Each row is a point on a tangle of strands that fork, close into loops and nearly touch. The rows are in no order.
Points whose rows are less than 45.2 apart are linked; no others are. Some points are linked to none.
(195): [  7   7 -12  21 -16  20 -15  -1 -17  -6   5 -15   9  19   1  10  -3   0
   9 -18   3]
(1135): [-13   0  24 -21  -9 -22 -10  -1  26   5  -4   3  -2 -42 -18   5  -4  18
  -5  12  -6]
(121): [ 14 -12   5 -10   0 -14   6  15 -12 -12   5   1  -8  12   1  -6  11  -3
   5   9   9]
(304): [-20   1  14   3 -18   7  22  26  12 -12 -20   8   5 -10  -2  -9  12  -5
  -9 -13 -13]
(364): [  6 -14   8  -3  22  10  -4  -3  13  -1   4 -20   7 -14   3  12   8   2
   4  -1  -6]
(215): [-21   0  12 -19   4  -2   5  11   1   0 -13 -12  -2 -14  -8   6  15  15
  11  15  -2]
(472): [ 20 -10  10 -14   4  11  -6 -11  -1  23   7  -4  -6   9  10  -2 -15 -26
 -13  -8   8]
(475): [  7  -4 -16  16   3   4 -30   0   9  23   3 -16   0  -5  -1  14  11  15
  21 -27  33]
(616): [-32  -1  16 -10 -18 -13  26  10  23   4 -34  16 -15 -29 -16   3  -5  15
 -14   7 -26]
(974): [ -2  -1  19 -15   0 -15  -2   9  29  -3 -11  -2  13 -28   4 -17   4  -3
  -4  -6  -7]
(931): [ 30  -4   1 -11  14 -21  15  -4  -6   4  10   4  -5   2  28 -25  -9 -17
 -12 -10  -3]
(33): [ 27  -9   4  -2  15 -17 -12  -1 -11   9   9  -8   3  30  10 -12 -21  -3
  -2  -4   3]
(995): [-16   4  -2 -21 -16  -9  23   0  16  -5  -2   7 -18  -5  -2 -33  39 -16
  -4  -3 -19]
(632): [-18 -16   8 -17   8  -1  27  17   7 -14  -1  14  -7  -8   2 -14  20   7
 -15  -4  -3]
(656): [  6  11 -20  13   8  27 -24 -10  -6   1   8  -5  -2  25  -7  13  18  11
  14   1   8]
(1016): [-13 -25  18 -19  -8 -16  -7   1  14  12  -9 -19  15 -27 -13   9  -2   4
   3 -12  -5]
(743): [ 14  11  -7   9  19  27  -9  -2 -23   4  -4 -13   1  26   5  -4  -1  -3
   5   1 -10]
(1001): [ 43  12 -12  22  18 -12 -11  -3 -26  13  -4  -4 -13  36   3  13 -27  11
  -4 -11 -13]
(826): [ 26   0   2 -20  -6 -10   1 -11 -18   4  15  -3  -2   6  18 -24  -6 -10
  -1   1  -8]
(745): [-16 -16   0  -7  -2 -13  -6  20   8  10  -6   1   4 -10   3  -6   6 -16
 -20  10  -1]
(327): [ -2   0   0  -2  19  -5 -23  -6  -5  10   9 -12   7   3  16  -4 -15 -13
 -12 -14  14]
(1163): [ -4  13  -6   6  -5   2 -14  -1   6   0   9  -3   5  -4   2   5   6 -12
   4   8  -2]
(105): [ 21   1 -24  17   9   2 -25 -22 -23  15  16 -11  -2  28   0   5 -11  26
  10 -16  11]
(601): [-13  11  11   0  -4  -2   1  14   4  -9  -9  -4   5 -32  -7  15   0  -6
   4   1  10]
(495): [ -3 -16  -2  -5  -9  -7  12  -6  -6   4  -2  -8   0 -18  12  -3  -6 -24
 -11 -10   9]
(80): [ 24   4   3  -3  15  -7  -4  -4 -28   9  11  10 -10   9  12   3 -23  -5
  -3  -6  26]
(86): [-28 -10  12 -26  -7 -10  20  17  14   1 -18   9  -9 -16  -4 -12  19   9
 -16  -3  -7]
(266): [ 5 -9 -8 -3 19  6  5  3 -2 -3  4 -4 15 23  2 -4  0  0 -9  3 -1]
(1171): [ -8   5 -12   6 -16  20 -14 -11   2   1  10  -4   6  -9  -4  14  -5   9
  19   0   4]
(513): [-21  10  21  -1 -17 -10  11  20   9 -17 -17   9   4 -18 -15   1  22   2
   0  -4 -19]
(633): [ 20 -13 -11   6  -7   9 -14 -14 -13   5  15 -21  -4  13   9   0 -10   6
   5   4  11]
(88): [ 12  -6 -22  14   6  15 -34 -23  -2  17  19 -20  -9  17   2   5  -8  20
  14  -6  18]
(456): [-10  -6 -12   8   7  12 -13   7  -2  -7  11  -2   9  22   8  -1 -14  15
  -1  15   5]
(726): [  7  -7   3  -4  -9 -19   5  -1  19  -5   2   1  -2 -19  12 -21   5 -15
 -10   4 -15]
(906): [ 15  16 -23  23   9   6 -14  -6 -12  -5  15  -4  11  30  -4   0 -13  23
  13  -8   3]
(780): [ 18  11 -28  21   1  11 -11  -8  -7  -1  12  -9 -16   3   0  24   4   9
  17 -15  33]
(418): [-11   6   8 -16  -4   0  23   4  20 -19   4  16  -3  -1  -9  -9  17 -18
  -1  10  -9]
(243): [  7  16 -26   9   1  21 -22  -7   4  -2  16  -7 -11  20 -16  14  10  12
  23 -14  29]
(1033): [-31  13  19  11 -20   5  12   4  12  -4 -26   8  -2 -27 -28  21   1  29
  20   4 -21]
(64): [  7  -4   9 -11 -11   5 -10   0   6   7   3 -22   1 -14  14  -8 -13   8
  14   6  14]
(337): [-22  -8  22 -29   6  -3   8   5  -1  15 -14  -7   6 -21   1 -11  12   8
  -7  -2 -10]
(1147): [ 21   4  -7  14  -6   1   7  -7 -17 -23  12  -5  -3  29   5   4 -12  -4
   2   1 -11]
(376): [  8 -16   4  -4  20   2   0  -5  -8  -3  11  -1   6 -14   6   0  16 -12
  -9   3 -10]
(390): [ 21  10  -8   5   0  -2  21 -16 -17 -16   3   4 -12  26  13 -10 -27  -6
   0  15 -19]
(388): [-27  -1  20 -15 -15  -2   1  -2   9 -11   3   8  11 -24 -29  18  -6  17
   4  -3  -3]
(124): [ -8  14  -2  11  16   7  10   9  -9   2  -8  11  12   0   1 -18  13  -7
  -1  13   1]
(496): [  1   0   4 -18  -7  -6 -11   6 -18  11  -2  -4   6   5   1  -1  -9  -4
   3  -3  26]
(812): [-13  -4  14 -26  -6  -1  14   0  19  -4  -3  21   6 -18 -12  -2   9  -8
   5  14   5]
(1110): [-10  -1   9 -10  21   5 -18   4  14  -2   2 -15  15 -18   1   7   6  12
  11  -4  13]
(113): [-25 -13   3 -12 -22 -20  26   1   9 -11  -6   0   5 -23 -10 -11  10   0
  11   9 -15]
(1108): [ -1  12 -24  29 -10  21  -5 -10 -13 -11   9   0   3  20  -1   6  -8  24
  19  -9  12]
(409): [-17   1  -1  12 -19  20  17  -3  -7 -19   2  -2   2  12  -8   7  16  -9
  15   4 -10]
(423): [  7   5  -4  20 -11   6  21   5   0 -20  -1  21  -8  17  14 -13  11 -22
 -20   2 -17]
(245): [ 23  -9   1   6  -2  12  -7 -10   4  11   3   4   4  -6   3  10 -10  -3
  14  -5  25]
(1071): [ 11  17   4  19   7  17  11   5 -10  -6  -9   8  -2  14  13  -8   2 -23
 -24  -1 -19]
(1086): [ -1 -17  -8  -4  15 -15   6  11  -1  -1   3  19  -7  11   5 -21  19  -8
 -20  11  -3]
(107): [ 23  15 -10   6  21 -13  -1  -5 -19  -3   5  15 -15   6  10   1  -5 -14
 -13  18  -4]
(691): [-18 -18   7   4 -18 -14   3  24   2  -2 -11   6   1  -7  -3 -13  14  -2
  -5  19  -1]
(22): [-19  -2   3  -7 -19   3 -16 -10   7   5   3   6  10 -19 -19  17  -7  16
  13  -5  12]
(436): [  9  -1   0  -7   9 -13 -11   3 -15  14   6 -13 -18  12   5   6 -21  -1
   1  -1  37]
(437): [ -1 -15 -11   4   1   1 -19  -9  -1  -4  12 -10  10  10 -11  21   6  -4
   2  -6  23]
(378): [-16   2   2 -10  -7  -8  14  -1   0   4 -10  -4  -1 -36   8   7   1 -15
  -5   3  -4]
(441): [ 44  -3  -3   5  19 -17  -5  -3 -14  21  -6  -2  -4  35  -1  -4 -21  -3
 -14  -2 -10]
(742): [ -4 -11  -7 -15  -1   2 -11  -9   6  -1  17  -4  -1   0 -12  13  -5   6
  12  14  28]
(405): [  7 -14  12 -22  -4  -7  -2  -3   9   9   6 -12  -2  -9  14   1 -16 -21
 -18 -15  14]
(493): [-11  -4  14   2  -3 -13   4  18   0  -8 -11  -3  15 -20 -13   5  17 -12
   1 -11  -2]
(1153): [-22   6   5   4 -22   5  13  18  -4 -12 -11   8   9   1  12 -21  17  -9
  -1  -5 -23]
(562): [-14 -23   5  -5  -3   4 -10   1   9   4  10   8   8 -14 -10  15  -6  16
   8  10  17]
(663): [-27   9   6  25 -18   5   9   6  -1 -16   1  15  -2 -13   0  14   6   4
  18  18  -5]
(956): [-14  -1  -4   8 -26  16   4   9 -12 -14   9  -9   8  17   1   4  -2   5
  13  -7  -2]
(1085): [-23  10  16 -14 -12  -7  33   9  32 -15   1  20 -20  -9  -9 -22  38   1
  -8  -6 -29]
(127): [  5   5  -3   5  -5 -10   3   5  13 -13   0  -5  10   2   5 -17   8 -21
  -8  14  -7]
(412): [  7   1 -16  24  14  21 -25   2   2   9   6 -10   9  14  12   3 -16  12
  -7  -2   6]
(15): [  3   9  -8  -3   4  -2  14  -8 -20  -3   8   9 -13  10   7  -6  10 -22
 -12  13  -8]
(440): [-17 -14  10 -17 -12  -1 -14  -4   2  18   6  -2   9  -5   8  -3 -16  -4
 -12  -3  21]
(1184): [ 23  11  -8  -8  -4 -12  10 -21 -20   6   6   8  -2  20   9 -14 -22 -15
  -1   0 -14]
(653): [ 31   2   3   0  24 -17   8  -2  -3  11  -9  13   7  33   7 -14 -13 -12
 -31  -3 -13]
(1076): [ 19  10 -11  19  16   0 -29  -6  -8  11   7 -15   5  15   9  11 -20  -8
  -2 -15  11]
(1186): [-31  14  20  10 -16  11  14   1  13 -17 -13   7   0 -22  -7   9   5  15
  27  19 -15]
(968): [-38  11  18  -4 -10  -5  10   6   1 -16 -10  -1   8  -9 -16  18   5  11
   7 -10 -12]
(299): [-23  -3   9 -11 -13 -15  22  -5  10  -2 -22   5   1 -39  -9   5   1   8
  -1   5 -10]
(63): [-22  -1  13  13 -16  14   3  -4   9   3 -14  -1  -6 -28 -18  14   0  38
  18  -1  -1]
(969): [ 36  19  -4  18  17  -8  13   6 -20  -7  -9  25 -13  21   1  -5  -1 -14
 -17   9 -12]
(221): [ -5  12   3  -5  26  -1 -25   5  -1   9   9 -12  13   2   5   1   2   1
   5  -9  23]
(683): [-17 -10   9  -5  -8  11   2   0  -3 -20   3   3   6 -12   5   0  14   6
  -4   0 -17]
(880): [ 22  18 -20  18  16   7  -3 -10 -21   0   6  12 -12  18  -1  12  -9   3
   2  14  -4]
(439): [  6   2  -4  11  -9  12  10   3  -8 -24   4 -10 -13  12  15  11  -8  -4
  -2  15 -11]
(1178): [ 19   3   0  10   7  21   6   3 -12   0 -12  -7   5   3  14 -11  -2 -12
  -7  -3  -8]
(659): [-10 -10  23 -12 -16 -12  -6  -4  17  -6   3  18  -2 -24  -5  -2   9  12
   6  12  -8]
(965): [-22  13  23 -19  -5 -11  -9  -4  21   5 -11   3   8 -31 -25  18 -15  21
   4  -3  -9]
(1123): [  4   7 -20  23  -4  13  -3  -8 -17 -11   3  -2 -13   3  11   9  -6  -4
   7  16   1]
(87): [ 29  14 -19  27  21  -2 -26 -10 -19  24  -2  11  -4  23  -5  16 -30  18
  -7 -17  -1]
(624): [-13  -3 -11  26 -11   6   4   2  -5  -6   1  11 -10  -3   6   2   6   5
   5  24  -2]
(720): [ 33  16  -6   3  26 -20  17  -3 -18  13 -15  30 -23  19   6 -15  -7  -7
 -21   7 -25]
(799): [ -7   6 -15 -14  -1  -7  30   1  -4   1   3  20 -12   6   5 -32  31 -19
 -13   3 -15]
(1161): [ -8 -18  -8 -12   5  -8  17  16  13  -4  -2  14  10  -1   5 -21  13 -17
 -21  -2  -1]
(340): [-27   3  17 -12  -7 -13  31   6  37  -6 -17  12  -3 -20 -20 -13  24   1
   1  -7 -33]
(421): [ 30  14 -30  17  19  -6 -28 -22 -14  27   6   8 -18  30  -1  25 -27   9
  -4 -17  24]
(902): [-23  -5  15  -2  -4  -8  17  -2  33 -12  -9  11  17 -23 -19  -7   7   8
  -4   6 -30]
(128): [ -9  -5  11  -7   6   7 -30   1  21  15  -4 -19  -2 -20  -4  14  -8  19
   9  -4  14]
(242): [ 16 -20   0  -2  -1  -3  -4   0   3  -4   5 -30  -9   2  14   1  -8  -7
   7   4   7]
(202): [ -4   1  -8   7  -9   4 -12   4  17  10  -2 -16  14 -13 -14  21   2  11
  24 -23  28]
(536): [ 17  -2  -3 -13  20  -5  17  -2  -8  -1   1   7  15  25  -2 -16   0 -18
 -19  -1 -10]
(398): [  7  -9   7   7   2  19   6   6  10  -2 -11 -16  13 -10   6   6  -3  -5
  -2  -8  -5]
(482): [  9  14 -17  -9  17  -5  24 -10  -6   5  -1  15  -3  23   5 -18  14 -21
 -19   3 -13]
(1185): [ 15  -2 -13  19  -6  14 -16   0  -6  15   5  -1  -1   8  -4  12  -7   7
   9 -20  35]
(153): [ 25  -1   5  -9   6  22  -6  -5  -5  11   3   1  -1  18  -4   8  -3 -12
   1   4  17]
(707): [ -6 -14 -10  -2   8  14 -35 -10  14  21  10 -26  -2   0   2   6 -12  16
  14  -3  25]
(74): [-14  -5   1 -12   2 -11   3   7  -8  -9   3  -6  -2   3  -2  -5   7   9
  12  17   5]

How many points has the smallest loop of links through each point below? Write - if it is on no loop.
(439) -> -
(337) -> -
(742) -> -

A piece is two or more points that can be reached from each other along the links. Count, over all rows, the pieces, the separate loops (a circle has one, a figure eight two, a Y none), the forks (points with three links) and the tips (points with one).
pieces -> 3
loops -> 0
forks -> 17
tips -> 23
